A landscape with many valleys, sampled at points; each row gives a point and its height.
From any point a ball takes the steepest step (drop divided by distance) to one of its 2 nearest points. It stops when none of these is lower. Distance is the straight distance between rows; heights are no part of it.
punul: [110  91  74  89 125 101  92 125  95  82 117 124  90  84 103 124  97 118
  68 104]  (h 667)
sivit: [106  90 118 133  74  80 114  73 130 121  99  93 122 100  84  62  60 100
 117  85]  (h 402)
ved: [ 79 120  99  87  80 101  68  94 108 130 133  99  97 115  83 121 113  93
  90 114]  (h 641)
fiton: [ 80  81  97 132  85  81 132 132 128 121  91 105  99 118  84  57  31  94
 100 124]  (h 349)
refus: [110 123 103  97 122 111 100 109  67  58  77 132  79  84 121 102  70 108
  83 108]  (h 650)
Nubuz: [ 87 118  97 124  95 104  62  68  73 100  86 105  87 109  56 141 126  92
  90  91]  (h 179)
zolim: [108 115 115  94 120 128 103  81  75  66  82 121  80 107 109  81  70 139
 109 118]  (h 640)
Zukid: [ 96 117 110  94 120 114  98  98  86  85 107  96 101  78  79  84 105 130
  84  66]  (h 497)
Kagom: [ 78 133 111 109 113 127 143 107  90  85  70 104 102 103  94  70  79 111
 116  96]  (h 527)
vot: [ 93  72  60 117  99  78 116 139 129 120  99 103  90  82  89 104  88 104
  89 100]  (h 382)
nebe: [ 90 122  88  99 116 108 100 125  71  67 117 129  76  80  89 100  72 123
  76 110]  (h 659)
fos: [107 116 129  85 104  95 117  79  87 103  88  93 128  73 125 133 102  91
 111  89]  (h 270)
gur: [110  74 106 122  88  87  98  65 144 127 107  80 115 104  87  68 113 109
 116  79]  (h 361)
zazam: [ 76 120  83  86 131  85  72 119  57 104  80 107  85 109 100 109 118 122
  78  91]  (h 453)
Vugi: [123 102  87  98 103 102  65  77  89  79  86 132  68 107 104 145  91 105
  84 122]  (h 387)
fegu: [113  70 128  94  75  76 103  93 131 116 140  88 108 108 111  60  92  64
 117 121]  (h 467)
nakas: [ 91  75  79 103 104  95  73  98 100 121 112  92  93 124  98  91 125 127
 113 109]  (h 295)
Murob: [135 103 128 100 121  95 110  78  57  79  96 103 115  67 130 116  92 112
 107  85]  (h 224)
gudis: [103  89  97 109 118  91 122 106 100  93 108 113  85  93  87  80 106  89
 106  97]  (h 544)
nevor: [ 89  72  89 122  84  79  82  92 109 134  91  91  94 109  81  86 134  92
 115  86]  (h 333)
duba: [111  60  88 121  74  93 116 119 142  90  97  93  84  83 104  53  73 115
 107  97]  (h 541)
bavaz: [108 100 106 116 108 137  82  81  77  40 100 115  59 104  77 138 124  82
  69 130]  (h 425)
koba: [ 97 114 112 114  73  95  68  42 107 120 121 101  96 147  84 103  85 111
 126 119]  (h 363)
vogeb: [130 114 114 100 121  94 120 107  99  95  69 125 126 100 126  91  73  78
  94  91]  (h 368)
vezes: [116  91  96 113 119  93  91  89 103  88 126 131  73 113  75  57  93 110
 101 115]  (h 559)
Ligu: [105 112 100 124  90 116  73  80  74  60 102 129  66  84  70 148  89  94
  78 111]  (h 408)
sova: [ 93 136 113  87  71 107 117 110 114  76 102 107  95  85 107  69  83  72
 118  94]  (h 489)
mulu: [103 120 111 100  65  67  87  91  79 116  61 105 104  90 126  90  74  79
 118  80]  (h 277)
tep: [117  83  86  64 130 116  55  91  89  84 108  95 103 121 114 144 145 128
  74 109]  (h 683)
piber: [135 118 108  97 143 105 120 122  83  70  50 119 105 103 117  73 103  64
  91  72]  (h 339)
Zuk: [101 110 124 107 128 147 112  80  76  50 110 106  75 100  91 127 104 107
  83 140]  (h 444)
Kina: [ 96 103 117  60  71 101  87  99 131 119 112  85 122 101 144  99  87 124
 102  99]  (h 380)
kofos: [126  53  69  69  85 106  73  99 113  70 118  85 113 102 122 141 141 114
 114 106]  (h 682)
Rer: [ 96 107  99 129 139  87 110  79 110 113  68 111  94 124  58  89 102  97
  90  89]  (h 178)
Bideb: [106  92  87  95 100 123  60  87 101  80 111  98  93 109  91 104 126 141
 101  96]  (h 231)
Vozit: [ 99  74  73  99  90  92  85  98 102 128 106  87 105 108 102 148 145  82
 108 107]  (h 355)
lorav: [ 86  78 111  85  65  80 116 149 132 129 102  71 107  91 121  81  73  54
  86 114]  (h 390)
fon: [103 100 110  82 110 130  83  75  67  72 110  99  84 113 129 109 106 136
 115 130]  (h 627)
Rut: [ 78  91 106  97  73  78 102 104 136 160  86  84 119 121 124 128  72 105
  92 109]  (h 233)
sipu: [ 94  57 118  85  83  85 119 119 119 121 140  64 109 108 128  78 107  93
 121 124]  (h 439)
demor: [126  90 120  85 135 101  91  90  55  57  94  99 101  79 122 131 123 109
  79  87]  (h 213)
peta: [ 95  83 102 106  54  68  84 116 115 121  72  89  95  98 123  88  61  82
 107  96]  (h 230)
femu: [126  74  59  78 109 102  62 118 103  78 118  99  92 100 105 129 132 106
  72 102]  (h 674)
mifi: [ 99 108  97  71 143 107  96 115  87  93  77 100 106  91 115  97 112 122
  76  70]  (h 475)
leku: [115  84 106 105 111  83 126 132  98 102  51  97 102 102 133  47  87  76
 108  87]  (h 513)
fute: [ 90  86  92  77  91 100 101 122 144 114  84  88  99 112 136  88  99 113
  94 108]  (h 343)
nivu: [101 121 102  98 111 120  72  66 108 102  87 100 111 104  63 145 146  93
  76  81]  (h 215)
zof: [ 93 109  80 107 118 100  80  96  85 103 100 138  73 129  88 127  86 115
  93 146]  (h 412)
Piza: [111 128 105  88 141 123 136 129  64  68  74 106  91  99 117  99 113  71
  84 100]  (h 307)
lusiv: [ 79 115 103 106  95 142  77  71  58  84 105  95  63 127  92 119 112 121
 126 137]  (h 612)
geku: [112 115  97  78 122 122 115 108  81  62  98 109  78  84 114 138 122  71
  82 111]  (h 278)
Pab: [ 84 101 109  87  65  73  73 101  92 135 137  97  96 117 102  89  85  98
 116 125]  (h 628)
pakop: [106  93  72 114  75 105  67  86  85 103  98  87 110  71  81 150 124 121
 108  65]  (h 366)
Rugul: [103 115 124 127  84  86 126  96 107 118 110 124 120  89  85  81  62  74
 109 100]  (h 435)
mezi: [ 80 107 121 101  91  94 110 126  84 112  78  92 110  99 111  34  82  85
 125  91]  (h 491)
ruvi: [ 95 121 108 106  99 120 109  75  92 106 142  93 112  97  81 138 108 123
  96 107]  (h 578)
fom: [ 83 119 113 106 114 113 154 110 104 121 102 103 118 116  93  90  78  92
 115 123]  (h 546)
desok: [ 81 100  92 148  90  86 135  95 118 116  94 103 101 134  64  70  60  96
 122 124]  (h 291)
Zala: [135  91 105 101 136  89 131 148  89  94  93 120 143  90 135  66  75  91
  97  86]  (h 401)
Rifa: [ 99 111 106 119 113 100 144 109  78 102 114 102 115  71  73  66  95 101
 116  74]  (h 530)
dal: [ 95 111  96 110 114  94 137 159 111 109 101 123 118  95  91  50  75  83
  85  90]  (h 327)
dorut: [120  89 107  88 127 139  74  86  89  48  97 100  86  81 100 117 126 134
  79  90]  (h 146)
Rava: [ 84 114 104  80  94  95  69  90  68 108 146  96  94 103 103  78 103 126
 111 108]  (h 607)
nizes: [117  87  78 100  80  98  80  77  94  89  78 102  94  85 121 131 106 119
 108  87]  (h 359)
vap: [ 85 115  76 110 130 108 139 126 130 106  77 104 105  96  85  98 107  96
  73  83]  (h 261)
lipu: [107  78 101  56 109  76  92 119  99 103  91  83 101 103 138  88 128  70
 102  94]  (h 389)
tuse: [119  64 118  98  77  71  90  91 125 115  89  82 115  95 133  76  84  94
 117  88]  (h 283)
dofig: [ 83 110  98 124  68 115  80  80  75  97 117  85 101  74  62 121 113 133
 116  70]  (h 337)
miz: [ 65 138 104 114  75 130  93  73  73  98 136  86  85 118  70 129 110 115
 110 120]  (h 595)
Rebi: [124 100  97  94 130 106 101 105  71  48 104 102  87  66  92 143 141  65
  48  83]  (h 253)
ler: [ 98  87  89 108  68 102 119 115 118  85 107 108  91  76 123  91  64 105
 114 114]  (h 526)
Kuda: [101 135  85 103 130 100 148 145 100  95  78 117 113  80  92  86  81  91
  73  69]  (h 292)
gove: [111 142 137  84 103 113 111  97  78  69 109 118 101  92 110  81  82  65
 119 108]  (h 470)
Fidil: [ 92 103  73  82  94  92  81 127 137 111  87 112  74 110 101  90 103  85
  87 107]  (h 311)
sope: [ 84 113  92  73  89 100  97 118 111 115 129  94 114  81 102 118 117 107
  75  88]  (h 649)
bol: [ 89 111 103 122 113  91 111  94 109 106  66 121 102 134  76  60  80  94
 115 109]  (h 232)
Niz: [ 86  97 115 106  79  75 105 100 129 138  94  87 107 104  82  84 107  57
 104  93]  (h 354)
livi: [ 88  76 122  96  71  95 116  82 156 147 117  60 127 122 113 103  75 112
  99 111]  (h 301)
faru: [ 92  84  77 110 106  90 134 155 115 115  91  90 100  74  97  56  89 103
  92  88]  (h 358)
kozim: [109  75 112  77 101  92 124 125  97  96 109  88 107 103 138  76 109  73
 122 118]  (h 410)
tif: [128  56  88  97  76  94  82  74 135  87  84  96 101  98 132 108  96 111
 122  95]  (h 328)
zad: [105  75  98 109  84  91 124 147 140 115  80 100  96 117 116  70  58  69
  92 120]  (h 391)
Zosif: [129 115 120 120 115  91 143 110  77 103 122 131 125  92  94  90  71  64
 107 109]  (h 458)
mosed: [ 85 116 117  81  85 107 118 107 113 110 127  92 119  96 119  79  70 134
 111 100]  (h 421)
poza: [ 88 104  89 140 115  99  78  69  87  94  66 108  79 111  50 100 111 105
 104  86]  (h 125)
Navan: [ 98  95  99 111  99 116  78  63  85 118  94  81 116 117  92 150 115 147
 109  97]  (h 698)
mosav: [104 116  95  74 121 124  88 104 113  85  93  95 110  96  92 151 139 103
  61  80]  (h 248)
num: [106 106 122  64  95  95 105  99  74  75 132  97 101  83 130  73 102  89
 129 110]  (h 441)
vemag: [105 122 104 105  93 127 137 105 116  63  97 114  98  82 107  68  65 110
 115  95]  (h 507)
napop: [109 107  91 118  81 129  58  68  95  73 106  99  94  77  64 114 104 144
  92  76]  (h 293)
dor: [103  88  69  86 113  76 107 128  83 103  97  93 104  73 113 126 124  82
  80  73]  (h 317)
Zugag: [ 75  97  97  98  80  63  89 125 115 148  69  84 114  92 117 104  79 101
  91  81]  (h 180)
damu: [ 77 127  99 106 101 109 134  85 103 129 137  93 108 119  79 114 103 100
 106 123]  (h 562)
refe: [ 94  84 109  97  84 111 118  74 128 135 142  61 125 124 100  92 111 118
 120 110]  (h 201)
tosa: [105  84  73 121  85  89  85  94 122 107  92  97  89  98  76 137 146  53
 109  90]  (h 367)
vati: [117 115 120  94 122 103 119 111  85  86 131 100 131  61  94  83 104 101
 100  68]  (h 515)
Desip: [ 67 110 116  91  87 103 116 104  91 127  77  80 111 108 122  80  84 119
 119  97]  (h 461)
rori: [ 86 106  80  90 139 110  88 106  76  97  86 114  69 120 107 125 120  98
  79 130]  (h 433)
bon: [ 68 118  98 107  83  80 105 116 113 118  56  96  92 111  84  59 104  51
 104  84]  (h 370)
Tobe: [135  71 102  98  89  67  75  80 106  91 125 111 101  89 105 106 118  76
 116  97]  (h 510)
Kenob: [108  86 102  84 122  94  75  88  87 123 107  91 118 110 108 142 127 133
  90  95]  (h 690)
mina: [128  67 111  94  75  68  85  79 110  97 123 113  87 118 122  86  88  71
 125 124]  (h 493)
pip: [ 85  81 112  74  70  80  90 124 122 128  97  68 103  95 120  82 120  57
 100 102]  (h 371)
riv: [ 69 126  89 121 129 108 129  99 106 118  94 102 109 108  48  93 110 101
  87  93]  (h 222)
Gifa: [ 98 106  95 110 104  88 110  99  93 110  70  93 115  65 101 125 114  99
 103  61]  (h 297)
mivi: [ 94  95  98 123  81 118  96  49 130 125 113  73 102 148  76 102 111 123
 128 116]  (h 296)
nuze: [101  65  68  94 107  76 109 123  79 103 126  87  96  84 120 139 133  89
 111 112]  (h 338)
Mar: [ 95 118  83  89  94 123  82 103 127  81  90 109  81 103  89 124 118  92
  80 100]  (h 282)
Tizak: [101 106 115 117 116 110  76  68  70  93 141 109  91 112  69  77 100 127
 107 109]  (h 582)
ruka: [ 94 120 101 111  85 147  67  48 103  94  90  91 106 135  68 129 108 139
  97 103]  (h 709)

Where does a ball stop that starts at each point below?
Vozit => dorut
Desip => poza
Zosif => dorut
ved => Vugi

Call two points neighbours if one is among the 2 nearest of the other. Go from one point of each pair to the other, from neighbour to neighbour, staying as low as possible. Name the highest point that can't be avoided.
refe / dorut => pakop
refe / Zugag => livi
poza / Niz => zad
